A landscape with many valleys, sampled at points; each row gives a point and its height.
From any point a ball takes the steepest step (drop divided by distance) to one of its 2 nearest points. It stops when none of these is lower. Distance is the straight distance between rows; heights are no part of it.
Meti: [138,89,143,105,132,146,142,139,116,124,161,118,121,117,122,103,115,117,156,132,139,131,185,114,130,151,143,106,109,150,138,124,114,133,104,144,165,127,114,137,119,139,115,118,142,169]  (h 388)
sema: [136,138,134,145,126,142,142,97,147,165,131,129,127,126,145,158,135,145,94,145,140,120,117,160,96,119,134,162,99,93,117,129,169,108,143,127,98,130,133,138,115,130,108,116,124,122]  (h 258)
Samab: [157,110,123,121,101,106,94,99,152,140,149,110,112,121,126,146,138,141,104,126,135,139,134,127,104,116,101,155,112,109,150,115,166,102,105,139,131,125,125,120,123,135,95,125,163,104]  (h 353)
tova: [152,139,107,149,134,137,103,105,115,153,124,111,132,139,127,116,147,131,92,129,143,120,112,123,108,138,136,147,95,111,125,134,134,119,132,109,119,124,130,126,125,124,115,135,127,118]  (h 217)
nos: [122,103,124,99,148,133,127,168,89,109,169,142,146,134,132,119,102,126,179,110,107,110,113,132,157,125,121,88,138,146,113,145,128,133,167,142,108,156,150,142,118,108,166,134,132,118]  (h 462)
tage: [139,141,107,134,151,82,107,171,133,136,124,123,131,147,123,130,131,99,154,143,111,98,113,124,150,119,121,129,119,164,152,170,115,154,127,130,142,131,169,115,138,143,124,158,142,151]  (h 565)
lares: [110,81,170,102,127,142,159,149,144,123,140,145,121,100,130,151,138,123,126,140,124,131,174,98,104,122,127,125,142,147,116,141,154,131,76,163,189,121,108,155,116,157,113,111,134,140]  (h 340)
boka: [133,123,111,96,137,147,146,132,116,157,157,142,153,142,144,141,104,140,169,114,92,76,136,134,122,137,137,103,108,138,105,151,134,111,157,126,108,164,150,153,117,143,114,118,141,136]  (h 430)
kedup: [137,118,107,158,168,128,107,153,116,135,118,126,141,140,131,84,139,111,141,145,137,125,153,125,138,144,143,131,109,148,130,150,114,132,148,119,141,132,128,117,124,134,155,145,118,148]  (h 469)
Papev: [128,134,122,133,106,126,122,106,157,135,130,146,119,132,132,137,128,145,129,126,118,128,133,139,127,114,112,147,131,121,134,104,150,111,133,125,113,121,115,117,131,138,115,119,142,113]  (h 81)
beput: [117,137,132,139,123,98,122,158,151,114,123,158,115,139,137,123,118,131,160,133,106,133,130,144,161,99,108,128,157,150,142,101,138,127,137,137,128,129,128,109,136,129,142,134,143,122]  (h 220)
veb: [119,157,131,151,111,112,137,124,177,138,95,135,129,150,129,165,130,144,111,132,107,134,85,161,133,107,119,146,142,106,132,102,143,122,152,133,74,121,127,112,144,112,122,129,130,110]  (h 194)
ruk: [134,124,123,135,148,134,141,141,113,140,133,96,128,131,122,107,123,123,125,138,133,120,113,126,129,145,155,127,101,121,142,148,111,136,137,120,134,141,165,137,130,119,126,133,109,143]  (h 464)
gonil: [134,143,109,165,155,125,111,114,145,144,92,86,141,168,121,126,155,123,103,140,136,113,91,142,122,144,133,157,78,123,134,134,99,138,142,102,118,136,153,115,154,105,112,154,115,122]  (h 422)
Mitil: [139,156,112,180,171,136,104,131,126,138,84,115,154,161,116,101,156,106,95,142,142,125,106,134,128,142,145,145,92,129,113,144,100,142,147,89,122,123,124,117,142,114,136,152,113,129]  (h 404)
muvi: [108,81,113,94,120,124,148,141,149,135,150,97,118,144,133,129,111,151,194,112,122,156,129,149,151,127,100,132,141,124,148,94,137,97,131,150,129,158,170,106,132,117,115,131,134,112]  (h 521)
bezis: [151,109,134,86,104,96,109,136,124,121,169,154,130,121,132,146,108,136,149,118,108,111,140,122,134,111,107,106,139,143,127,135,156,116,124,152,124,143,123,143,115,138,114,115,173,128]  (h 285)
pimom: [139,113,114,130,130,138,121,121,110,116,132,132,133,145,129,80,101,128,180,119,143,133,179,135,141,144,122,113,115,157,119,107,95,123,134,114,142,122,98,108,131,137,143,129,130,165]  (h 358)
Tila: [155,116,139,125,127,139,131,117,102,129,151,115,122,129,133,96,94,126,154,117,153,127,168,132,133,152,136,109,105,140,123,115,108,125,124,128,132,128,106,131,127,121,122,123,136,171]  (h 370)
Gurev: [97,97,111,109,131,157,127,142,109,115,133,101,126,131,122,92,147,130,158,109,145,156,147,102,139,138,115,135,136,130,137,107,117,130,130,131,166,135,141,98,130,107,171,138,97,108]  (h 308)
Pazin: [180,152,152,146,117,88,99,123,120,107,96,110,117,123,110,133,134,103,57,121,138,132,115,114,112,134,140,114,118,139,150,147,113,142,94,124,118,106,100,131,141,121,111,133,148,140]  (h 270)
Turu: [173,123,142,152,139,77,103,164,112,114,139,112,113,137,126,96,104,105,132,141,137,139,154,128,140,139,126,106,107,160,161,146,114,141,118,143,129,116,118,127,135,117,138,150,144,183]  (h 169)
suv: [121,141,108,165,145,123,94,153,132,108,104,152,130,140,132,101,159,104,131,120,130,146,127,128,145,108,114,137,153,145,128,115,120,134,136,123,148,121,106,97,137,115,177,146,111,110]  (h 166)
tupev: [111,166,134,115,114,147,146,90,107,105,114,130,126,123,114,126,101,118,127,107,131,128,105,134,139,119,134,98,143,123,106,111,84,136,133,100,92,129,111,130,135,116,124,126,121,139]  (h 214)
leb: [110,135,137,107,94,130,139,102,140,127,135,155,126,122,128,160,133,157,136,116,118,137,133,123,118,114,108,131,163,112,112,98,155,114,129,135,114,123,104,128,124,145,120,115,146,97]  (h 147)
Guzo: [139,114,114,126,120,114,126,121,146,152,137,90,126,139,128,134,112,142,126,134,132,125,108,145,126,128,120,144,103,111,153,122,136,112,123,135,110,146,167,131,122,113,102,126,125,136]  (h 442)
Nuze: [118,144,114,118,138,157,143,98,93,113,117,105,136,140,111,106,109,120,145,109,146,127,115,132,140,145,148,101,124,129,107,120,73,137,144,94,105,140,122,129,132,113,131,131,111,150]  (h 188)
tiv: [103,110,170,107,103,118,156,138,149,102,130,147,102,100,126,153,122,135,126,133,128,151,140,115,128,115,120,119,164,137,144,108,140,138,89,158,156,115,120,141,125,131,119,111,135,117]  (h 334)
Gifi: [129,105,156,94,119,113,146,129,126,135,149,129,119,102,130,160,118,139,107,136,120,129,136,119,110,123,119,124,136,117,129,150,174,121,111,149,130,146,135,157,108,138,105,110,137,121]  (h 221)
pepa: [150,159,122,159,154,100,108,136,126,140,105,133,148,147,119,127,124,113,105,141,114,100,93,130,139,116,136,120,113,143,122,162,117,151,140,106,113,122,136,123,131,128,119,138,136,145]  (h 374)
gef: [174,137,133,169,144,87,88,160,122,106,112,101,116,139,115,85,140,93,101,140,139,144,143,125,129,149,129,123,101,151,155,142,104,135,112,131,139,107,108,113,139,113,142,156,144,160]  (h 205)
vos: [134,114,109,157,181,114,102,166,113,110,112,110,139,140,116,78,150,107,129,147,139,140,121,111,137,149,138,128,115,156,139,157,96,151,137,111,155,122,138,114,138,116,172,162,108,140]  (h 479)
zilu: [111,136,126,139,145,110,135,173,140,124,118,146,126,133,130,132,134,117,149,147,101,109,111,134,155,119,136,126,135,156,141,152,112,146,129,137,149,136,169,126,136,140,124,134,128,142]  (h 573)
Tefi: [158,123,132,130,107,133,96,102,137,124,132,112,106,117,119,131,147,128,84,128,155,140,141,113,100,138,119,153,106,111,150,122,134,119,97,136,145,117,114,122,130,132,100,129,147,115]  (h 306)
Zub: [99,102,127,124,123,138,138,134,134,134,136,87,115,124,130,121,132,143,131,125,139,166,119,123,125,135,113,167,129,92,151,105,142,111,128,141,135,143,156,113,122,90,141,137,101,94]  (h 409)
lelut: [149,124,120,134,122,139,140,102,145,172,145,136,136,128,150,148,132,146,110,142,133,100,136,145,95,127,131,157,92,111,107,150,172,100,136,120,114,135,127,147,113,162,97,102,130,141]  (h 197)
lup: [140,121,102,92,113,103,82,143,129,136,152,127,130,121,123,137,149,125,133,117,107,115,125,90,122,117,110,123,131,151,138,163,137,128,110,137,160,136,152,119,121,153,112,144,158,113]  (h 545)
gabi: [155,163,130,170,144,126,106,136,126,142,107,155,147,130,131,136,146,122,81,142,129,103,113,126,112,116,147,136,114,133,110,167,140,135,136,108,125,112,114,127,119,148,118,130,139,130]  (h 356)
pakuz: [133,117,113,136,149,124,99,157,117,96,121,112,126,124,108,93,152,107,126,122,141,154,128,101,139,144,131,114,136,153,145,128,86,149,117,121,170,118,128,118,142,111,158,146,115,130]  (h 489)
Natan: [107,157,150,124,112,107,147,132,148,103,115,163,114,129,139,153,109,137,141,127,110,133,115,150,152,103,115,119,173,126,130,98,136,134,140,142,101,120,112,124,139,127,134,119,136,119]  (h 253)
niz: [140,112,114,160,177,119,113,184,124,148,136,150,144,125,145,94,137,111,162,155,118,118,163,135,137,135,143,129,117,163,129,165,138,131,143,140,149,134,138,124,118,145,151,142,131,147]  (h 457)
buvo: [117,94,145,105,129,119,152,149,124,132,166,118,122,115,139,143,102,154,150,121,117,146,122,139,138,117,116,127,151,109,139,124,166,110,135,163,113,153,160,138,109,104,132,126,133,107]  (h 575)
Mabep: [106,130,164,102,96,124,163,114,129,94,121,133,112,111,116,153,109,136,105,119,129,150,115,117,126,123,119,109,156,124,138,104,120,146,96,140,106,120,119,143,140,124,114,117,128,124]  (h 277)
dufas: [135,97,166,158,134,130,145,153,137,125,143,132,108,115,147,110,105,123,149,153,141,143,182,145,133,142,127,143,123,133,140,108,145,122,126,158,138,131,112,136,117,117,151,123,117,148]  (h 620)
mip: [125,118,128,141,131,157,111,136,127,137,125,130,119,104,130,121,178,121,90,140,148,143,133,101,96,135,138,152,124,120,131,152,141,131,108,136,180,116,136,128,115,149,125,126,127,104]  (h 531)
Lamut: [104,149,103,108,126,138,115,114,132,121,105,121,135,135,108,135,156,131,127,123,116,127,91,110,126,139,130,132,137,144,136,136,85,137,121,100,157,131,155,111,150,147,105,129,130,113]  (h 219)
mab: [141,149,125,102,93,132,142,86,128,130,115,112,132,134,116,141,108,146,114,123,130,114,118,131,114,133,131,107,104,133,123,125,95,127,108,103,110,124,125,144,143,147,75,102,133,169]  (h 141)
zapul: [117,134,108,138,147,132,136,117,132,147,113,78,132,152,129,121,131,130,127,139,130,122,88,140,126,148,144,146,100,114,136,127,95,141,144,103,117,145,171,126,147,109,119,143,100,128]  (h 444)
mis: [132,160,133,164,135,137,107,120,125,122,105,178,141,112,130,138,155,112,83,130,133,120,119,125,116,111,140,133,142,120,96,145,144,135,135,110,125,100,88,124,125,135,148,125,128,107]  (h 336)
kop: [118,111,103,122,142,128,125,126,123,158,150,127,141,147,147,124,119,150,170,120,117,122,126,149,139,127,118,141,136,111,115,117,158,109,163,132,104,149,151,122,122,116,153,142,116,97]  (h 333)
vazi: [178,129,120,136,136,92,82,144,104,119,150,133,126,132,118,99,113,105,135,126,126,128,145,111,142,121,122,96,128,162,142,148,126,137,119,131,135,117,113,125,124,129,137,141,165,155]  (h 200)
zoze: [80,145,153,122,104,162,170,94,120,115,124,164,129,106,132,160,136,121,142,109,130,137,155,124,117,118,129,121,174,110,90,96,133,135,118,133,125,108,88,143,121,145,143,119,112,117]  (h 206)
Tezog: [152,122,131,145,160,116,112,167,115,132,147,160,145,117,139,115,110,110,140,141,114,109,141,124,141,126,133,98,132,148,121,158,141,134,140,139,133,135,124,139,115,139,154,129,139,138]  (h 443)
Gigos: [121,136,121,146,138,126,105,140,106,108,128,133,131,124,124,106,145,117,122,111,142,154,133,121,141,114,114,129,165,124,128,111,136,132,145,136,124,119,110,114,126,95,194,145,98,90]  (h 123)
Mabe: [130,102,118,100,103,116,128,109,153,136,130,72,114,133,109,142,134,146,116,120,131,153,92,129,120,136,110,142,121,104,162,113,120,108,112,136,122,132,165,123,132,115,97,126,133,112]  (h 400)
Rol: [127,106,164,130,119,156,160,100,110,131,160,124,116,120,136,124,96,125,146,124,164,138,186,133,113,147,138,135,119,101,115,92,149,128,124,149,121,115,94,147,118,104,144,121,114,141]  (h 655)
tarin: [142,136,133,144,135,131,129,138,133,119,125,158,127,109,132,119,129,102,126,138,125,118,163,120,128,134,147,114,128,160,117,145,110,140,111,127,156,106,102,144,117,165,122,119,140,168]  (h 226)
bebof: [116,134,121,93,91,140,146,88,143,142,139,157,132,124,127,165,132,161,130,127,108,115,138,119,109,117,114,133,129,119,96,124,155,108,123,115,115,125,107,142,126,172,93,101,149,113]  (h 203)
vitem: [117,140,109,126,121,145,121,107,127,109,124,128,126,144,119,93,120,119,163,112,138,133,147,125,149,133,121,128,123,145,133,97,89,130,131,110,142,124,110,99,137,125,130,131,125,143]  (h 347)
Rus: [163,118,102,133,142,103,71,144,116,125,149,143,140,141,128,92,124,117,146,122,123,122,150,116,144,118,106,121,127,155,135,138,138,128,135,124,142,126,125,111,127,130,151,145,150,123]  (h 222)
funus: [82,134,145,136,128,167,176,117,113,120,127,152,124,104,143,134,132,117,149,119,139,132,165,135,128,128,144,129,162,115,101,106,130,142,134,144,128,120,104,143,116,128,158,117,89,123]  (h 160)
gobe: [84,160,114,117,111,148,147,97,119,120,115,140,135,129,119,143,138,137,147,103,114,132,116,132,138,118,123,128,169,99,105,103,114,132,153,115,105,128,114,116,136,127,144,125,114,103]  (h 282)
gimap: [123,144,111,123,119,115,101,128,139,121,111,140,125,138,119,136,140,129,126,122,102,126,98,117,143,114,117,126,140,149,137,131,116,136,126,112,136,128,142,113,143,138,118,132,142,115]  (h 186)
nuvi: [123,139,112,114,139,123,140,141,129,145,136,155,150,140,138,143,112,146,154,124,95,90,102,143,143,120,132,116,134,130,104,145,128,125,159,119,98,154,152,143,122,136,121,119,140,124]  (h 416)
Kuf: [140,166,113,123,100,112,124,83,156,136,99,126,148,151,121,158,119,146,105,121,119,118,82,152,126,112,122,117,117,118,115,122,116,129,138,100,81,114,121,128,147,129,92,115,138,141]  (h 212)
Meb: [131,116,120,89,119,130,121,138,115,124,146,129,126,112,114,133,128,126,133,119,116,118,129,99,128,128,125,106,136,150,130,155,121,138,111,129,160,133,134,134,122,148,113,123,151,140]  (h 533)
sini: [150,120,145,140,129,113,121,146,112,123,118,107,117,94,120,137,150,117,56,141,137,143,108,109,96,135,140,138,129,112,155,162,138,146,102,141,150,125,143,146,125,125,124,125,115,117]  (h 526)
gam: [97,138,119,140,148,135,125,144,101,120,122,130,143,128,126,124,150,121,126,123,122,139,98,124,145,118,129,135,161,109,122,125,135,146,161,125,119,130,139,128,128,100,180,147,96,85]  (h 46)
Bedad: [144,136,126,139,111,154,113,86,125,132,129,136,123,121,126,134,147,132,81,125,148,126,134,122,91,136,127,150,109,102,121,120,143,120,122,116,121,112,102,130,128,131,116,121,132,115]  (h 260)
mog: [111,103,149,129,133,129,154,164,143,125,148,141,107,118,139,122,113,137,178,141,120,132,175,147,144,126,122,134,141,142,140,108,144,121,117,163,164,139,136,123,120,130,131,117,133,137]  (h 600)
zor: [113,118,113,130,160,156,155,136,91,141,131,115,145,150,134,95,108,128,175,124,141,116,141,145,133,154,148,127,108,125,113,125,113,142,172,114,111,157,145,131,126,112,166,137,84,142]  (h 193)
kup: [124,98,172,117,121,108,151,147,149,129,139,143,108,99,128,164,136,129,104,142,123,142,153,104,97,115,122,141,147,137,135,151,178,124,83,168,166,128,128,156,108,156,111,114,136,129]  (h 324)
bupin: [170,148,124,144,109,91,103,106,165,147,122,125,135,161,138,156,119,143,97,127,126,111,109,161,132,106,110,133,101,122,137,115,160,105,136,125,82,115,116,117,132,116,109,123,155,130]  (h 310)
Nugu: [127,110,132,117,122,129,105,156,136,100,123,109,104,106,113,115,157,117,116,123,138,154,124,93,136,128,129,117,148,147,158,123,105,145,92,144,188,115,134,117,137,119,132,132,132,122]  (h 503)
Dos: [118,164,159,162,111,114,138,127,157,115,104,168,119,121,136,158,118,126,107,127,117,131,131,147,137,102,123,130,157,110,124,100,158,131,139,137,90,107,91,118,132,115,152,125,129,112]  (h 284)
Lekar: [125,118,138,98,98,141,157,94,137,134,130,98,114,120,117,138,114,142,119,129,137,132,129,128,118,146,124,126,104,125,143,116,106,127,97,126,132,129,128,138,130,139,79,104,129,157]  (h 64)
geso: [121,87,115,84,117,120,141,143,143,137,171,107,130,131,136,143,117,156,177,114,108,156,119,145,141,118,99,127,149,106,138,118,162,85,132,159,114,158,165,125,115,120,117,127,153,97]  (h 546)
ros: [128,141,132,114,153,133,142,135,92,128,128,132,143,123,116,126,114,118,121,125,119,107,92,115,131,133,158,92,126,139,113,172,100,147,138,106,118,146,151,156,123,134,123,124,121,149]  (h 484)
bef: [127,123,141,113,122,131,149,127,134,153,140,143,135,112,140,160,125,141,114,137,112,109,140,125,98,123,132,139,116,128,112,161,168,117,120,128,130,146,134,162,113,171,97,102,128,133]  (h 104)
posa: [117,104,122,93,146,159,151,143,94,133,163,123,147,132,130,121,99,136,165,107,114,104,131,137,134,140,141,96,122,130,111,138,128,123,159,135,116,158,148,150,121,123,136,124,121,129]  (h 446)
fab: [91,144,99,125,124,152,118,121,139,117,98,132,127,136,125,117,164,135,145,121,120,124,123,113,127,131,128,153,141,128,124,115,101,122,129,110,167,122,143,95,146,148,123,130,118,98]  (h 252)
depo: [110,113,150,135,127,154,166,122,109,136,144,113,122,117,139,101,106,128,158,133,159,143,175,142,131,155,131,142,117,103,124,98,132,129,144,149,112,137,108,130,120,96,159,125,86,142]  (h 644)
vodof: [162,143,125,158,128,113,100,120,139,130,121,128,123,144,131,105,117,119,133,134,137,117,156,137,134,123,120,129,95,147,137,115,123,119,125,115,128,117,104,102,138,126,120,134,149,152]  (h 273)
befe: [117,110,151,116,146,161,172,142,96,112,133,132,128,98,128,109,112,106,139,117,150,134,152,118,135,154,163,89,135,135,111,134,87,146,111,135,143,119,109,156,122,121,136,123,102,158]  (h 423)
nugir: [118,129,145,96,89,116,141,99,149,124,126,144,131,117,127,181,127,168,102,133,115,146,107,123,105,112,111,141,156,101,121,112,165,102,119,143,89,121,115,133,133,137,117,108,142,100]  (h 213)
Fuma: [121,106,169,104,117,136,160,128,137,124,131,140,113,111,127,147,124,122,126,145,132,119,178,102,99,136,135,125,122,148,111,146,134,132,74,141,172,114,103,157,122,181,95,111,138,165]  (h 289)
ruv: [182,145,129,161,111,100,92,107,151,134,121,131,125,153,134,131,109,125,109,122,138,115,140,151,130,116,113,131,87,130,127,106,145,115,133,116,96,107,89,116,136,112,113,132,160,146]  (h 291)
Tolo: [106,162,95,152,134,168,123,83,115,137,102,129,146,147,129,105,142,114,144,116,149,113,141,137,122,132,137,145,122,107,101,119,108,124,160,87,116,127,105,102,127,132,137,134,100,130]  (h 140)
Zodo: [114,120,108,129,124,155,115,111,120,117,120,107,119,140,119,81,142,129,151,115,156,147,161,112,133,149,111,148,110,134,134,91,103,126,125,117,152,126,108,96,134,112,147,137,105,124]  (h 335)
Gude: [136,151,146,117,106,125,135,100,123,87,108,141,119,121,104,137,112,121,106,109,132,136,106,123,133,115,124,100,148,134,127,113,93,140,108,113,101,115,100,128,141,118,113,123,138,137]  (h 239)
kope: [101,109,110,86,116,143,131,122,137,124,130,90,124,132,110,145,149,153,131,111,124,156,85,106,130,131,117,136,149,108,153,119,112,124,121,125,136,137,169,114,138,117,111,131,129,85]  (h 349)
vifab: [117,146,127,136,126,125,153,118,144,148,119,123,132,140,137,151,115,147,115,134,116,132,86,162,131,118,130,142,140,90,125,112,143,121,162,133,69,131,142,132,131,108,133,127,117,110]  (h 243)
Luru: [164,149,107,120,102,111,123,84,147,145,123,104,138,156,130,141,107,139,130,128,125,106,106,156,130,123,128,110,97,136,121,124,111,125,130,102,100,129,129,136,136,137,80,114,147,169]  (h 178)
datep: [122,135,122,117,152,138,137,148,110,126,142,173,151,122,141,129,118,116,151,123,104,96,133,131,141,121,142,99,143,148,98,150,134,130,154,123,127,145,130,148,114,143,144,116,138,129]  (h 429)
zolum: [128,133,101,139,141,163,113,98,100,149,131,119,141,135,132,100,139,131,123,121,149,117,138,123,113,138,143,148,108,109,108,129,131,122,155,104,119,133,116,125,123,127,149,139,113,113]  (h 175)
Rir: [174,163,157,155,121,104,120,117,121,124,97,133,128,131,119,137,113,109,77,133,134,118,117,130,117,124,149,101,113,140,114,148,119,135,112,99,103,101,93,136,134,126,102,122,148,162]  (h 267)
Vete: [123,95,134,100,140,164,148,151,102,116,141,103,127,110,119,96,125,116,146,121,146,143,160,103,138,166,157,98,107,139,132,140,85,139,103,135,172,119,123,136,123,125,121,123,123,167]  (h 406)
bupam: [140,111,159,158,135,129,152,146,125,115,128,109,109,117,140,90,104,123,142,146,161,142,166,147,136,156,131,137,102,124,134,108,112,135,128,145,122,126,103,129,129,101,154,128,104,163]  (h 633)
roga: [102,139,137,147,149,147,145,143,112,131,123,132,131,102,130,133,135,126,103,136,127,136,100,126,127,130,142,133,151,102,128,136,140,141,141,137,125,138,148,143,123,105,164,128,90,91]  (h 144)
Mifur: [110,136,147,121,137,174,184,111,101,124,126,129,131,115,134,121,102,115,142,123,141,109,152,131,123,155,164,105,117,120,94,124,95,142,126,115,121,131,111,159,118,132,122,114,108,167]  (h 437)
Zeg: [121,131,127,130,137,147,155,119,102,119,123,106,129,138,132,89,96,127,162,125,147,129,142,141,144,152,140,118,110,130,122,107,89,146,151,120,104,142,124,126,134,98,151,132,92,164]  (h 159)
tifi: [133,116,105,108,137,106,131,120,139,162,149,122,154,149,144,148,109,148,145,131,107,109,86,154,137,121,131,119,120,111,121,147,144,116,155,134,85,151,169,149,122,123,119,126,137,128]  (h 397)
tasa: [132,111,177,138,113,114,133,130,154,105,121,147,99,103,127,148,142,120,89,144,137,146,153,113,106,119,123,142,141,138,138,117,154,133,80,155,155,109,105,144,131,145,126,121,138,125]  (h 385)
lano: [157,140,144,148,127,111,105,137,121,100,109,117,110,121,116,109,130,100,94,134,143,136,140,114,129,136,133,113,125,147,146,134,93,142,102,117,138,106,104,126,142,119,127,132,140,149]  (h 238)
povok: [83,115,101,118,134,157,128,140,121,120,118,126,125,138,131,106,156,131,172,116,130,133,147,118,147,137,129,130,144,139,121,110,108,122,134,122,180,129,136,100,127,130,146,136,111,108]  (h 281)
basem: [109,155,117,149,137,150,134,118,122,129,115,155,143,127,133,128,132,119,138,125,125,111,137,136,135,122,150,124,135,125,96,122,123,132,152,104,118,119,106,122,120,139,140,119,113,132]  (h 171)
duvu: [147,122,99,120,138,94,89,151,131,152,147,119,132,140,129,136,134,122,144,134,108,108,111,121,141,118,120,132,121,147,146,159,141,130,122,138,136,139,169,119,130,139,120,156,149,118]  (h 556)
gevi: [109,102,115,96,123,133,134,148,136,134,140,107,116,134,129,118,125,144,176,121,122,130,137,127,143,130,119,133,128,141,149,115,121,118,124,135,155,143,163,109,132,129,111,129,137,122]  (h 497)
Vatu: [89,138,153,133,127,152,171,129,120,121,118,153,122,90,133,151,140,127,108,136,130,142,123,127,120,129,140,133,157,98,118,121,145,141,127,140,128,121,123,148,120,125,154,119,91,104]  (h 58)
Faf: [125,154,117,144,116,113,106,123,164,121,100,133,122,148,121,144,144,132,110,126,116,130,100,140,137,110,111,149,141,127,145,103,123,120,135,120,108,116,125,102,149,117,120,135,141,97]  (h 145)
vip: [132,100,130,120,118,127,135,125,149,146,147,103,110,127,132,124,110,141,151,136,136,133,145,147,128,139,117,148,108,121,157,110,138,112,116,149,138,146,144,117,125,124,98,118,126,141]  (h 471)
rurup: [139,115,105,94,120,87,107,117,149,161,150,111,154,142,144,171,136,146,117,132,101,123,69,141,128,116,108,137,133,106,127,158,151,99,136,133,88,144,170,137,117,133,111,135,150,104]  (h 366)
raram: [94,142,111,94,103,141,128,103,127,114,127,117,130,131,112,141,140,141,129,106,120,149,80,115,135,124,113,129,165,104,135,102,112,125,137,123,112,127,140,117,144,119,125,127,129,89]  (h 311)
vugub: [158,121,98,122,114,90,94,94,165,160,141,112,149,153,140,160,126,143,111,134,121,118,85,160,128,118,112,135,114,105,133,132,161,101,137,130,84,126,139,129,120,127,110,129,153,111]  (h 337)
vabi: [103,125,138,135,148,131,158,169,136,130,124,143,120,129,142,120,120,130,172,143,102,116,140,149,152,124,138,133,135,146,137,124,123,126,140,142,153,143,158,124,125,138,132,120,118,139]  (h 584)
mazal: [111,138,120,144,136,107,109,156,138,93,108,145,121,140,126,109,140,113,158,126,111,134,121,131,161,103,106,122,155,164,137,107,110,139,136,128,148,125,130,98,144,120,164,145,126,119]  (h 192)
Zeso: [111,100,124,132,139,129,120,154,117,122,129,93,123,129,130,104,142,135,141,125,134,159,119,122,142,129,109,153,148,120,148,112,137,130,139,131,145,133,157,107,131,92,174,151,98,83]  (h 354)
Tis: [142,133,144,152,129,123,104,150,130,119,108,133,112,99,123,127,175,110,63,144,141,146,136,104,95,133,140,140,134,131,151,156,127,144,96,145,168,110,129,129,128,141,128,128,127,124]  (h 554)
popi: [142,152,117,164,172,115,120,139,119,138,99,115,147,157,113,104,128,104,120,145,131,108,102,129,133,136,152,122,106,147,121,169,88,150,144,90,130,132,138,121,141,117,126,151,117,156]  (h 389)
Kevup: [145,111,132,120,137,122,119,144,106,138,145,95,122,110,124,126,130,125,102,134,138,135,104,106,120,142,137,128,123,116,152,160,137,133,114,136,137,139,161,145,118,116,123,130,123,122]  (h 491)
lere: [101,109,114,114,126,168,144,119,121,143,133,98,127,114,119,128,146,140,118,129,141,141,114,116,114,150,139,151,120,92,131,127,139,121,126,123,147,138,154,126,122,118,121,122,101,98]  (h 459)
buzem: [141,134,153,111,119,128,146,122,125,109,122,158,125,110,124,138,120,106,117,127,128,114,163,106,110,132,139,99,128,164,104,153,110,134,82,122,154,105,88,158,126,185,102,113,142,179]  (h 251)
Von: [132,140,140,133,115,109,136,111,155,146,126,152,137,124,142,185,132,155,88,143,116,127,96,147,104,106,123,152,134,90,113,132,178,108,145,132,83,121,125,137,122,132,122,107,136,103]  (h 278)
Mur: [121,148,133,157,144,132,133,145,130,120,106,160,125,122,135,114,127,112,130,140,118,117,141,134,139,119,147,128,137,148,115,130,115,135,134,124,143,120,111,127,121,145,135,126,121,148]  (h 199)
saraf: [145,119,139,79,92,109,130,97,141,127,159,153,127,124,128,167,108,148,133,117,112,109,152,116,115,118,109,114,125,140,116,131,157,111,106,131,125,128,104,149,119,163,92,110,167,137]  (h 248)
bof: [123,128,122,113,150,123,121,141,97,108,140,136,143,135,113,125,113,125,147,116,113,117,86,115,152,121,123,93,142,144,119,147,107,140,151,116,115,144,150,137,130,119,143,137,134,124]  (h 474)
sela: [69,153,131,113,99,171,172,86,128,130,111,138,118,120,123,152,152,139,143,114,135,145,139,128,113,133,129,139,152,85,115,97,125,127,131,126,119,123,110,122,132,144,123,118,109,102]  (h 250)
teka: [117,101,135,103,132,136,131,167,115,101,140,128,117,103,126,120,138,124,140,121,129,142,139,100,146,126,130,98,150,156,144,135,116,142,107,153,176,123,137,135,118,128,143,130,134,138]  (h 519)
Bopel: [123,129,117,138,130,130,125,115,123,141,144,111,132,136,141,133,115,143,126,130,132,135,117,149,129,124,119,140,129,93,132,108,156,112,157,136,94,130,133,126,120,98,155,137,110,102]  (h 294)
vutog: [173,134,127,155,130,111,96,112,132,146,124,106,134,138,131,137,135,128,62,129,147,122,109,138,103,125,125,153,88,99,137,130,156,116,134,133,104,114,125,130,123,110,125,138,137,111]  (h 263)
zad: [112,156,142,167,132,120,119,141,145,108,96,169,121,115,133,142,158,114,95,135,121,131,115,133,128,99,132,142,164,121,122,121,152,135,133,137,125,110,102,124,133,121,156,129,119,97]  (h 312)
fetil: [157,167,139,131,102,107,123,103,138,125,101,139,139,135,126,156,110,135,85,126,119,111,105,138,114,113,133,118,116,132,117,145,127,132,120,100,86,113,103,138,140,136,99,116,139,148]  (h 242)
tomo: [117,115,124,135,124,158,128,122,132,150,128,129,123,113,134,138,169,139,92,137,143,139,124,118,89,137,132,168,113,98,124,149,158,115,118,128,153,138,148,128,115,143,111,125,121,85]  (h 500)
gotek: [150,119,127,153,138,112,99,144,136,135,139,151,129,144,143,97,115,125,157,140,127,124,171,140,136,118,112,137,116,148,133,109,143,122,135,132,132,120,109,101,131,130,156,136,135,141]  (h 249)

Two balls start at each pair of points below. Name the first point that both come to, or write never.
zilu and bof: nuvi
vos and ruk: never
nos and vabi: nuvi

Where does a ball stop that starts at each point below?
dufas: Turu
Vete: Faf
gonil: gam

Call two points neighbours if one is among the 2 nearest of the other. Go from one point of each pair to the other, from neighbour to neighbour, staying as low as possible. Name the highest point that can't be avoided.
bef and Papev: Von
bef and tova: lares
kup and Turu: tifi
Zeg and tova: tasa
Zeg and Vatu: vip
Vatu and gam: roga
Lekar and Turu: Pazin
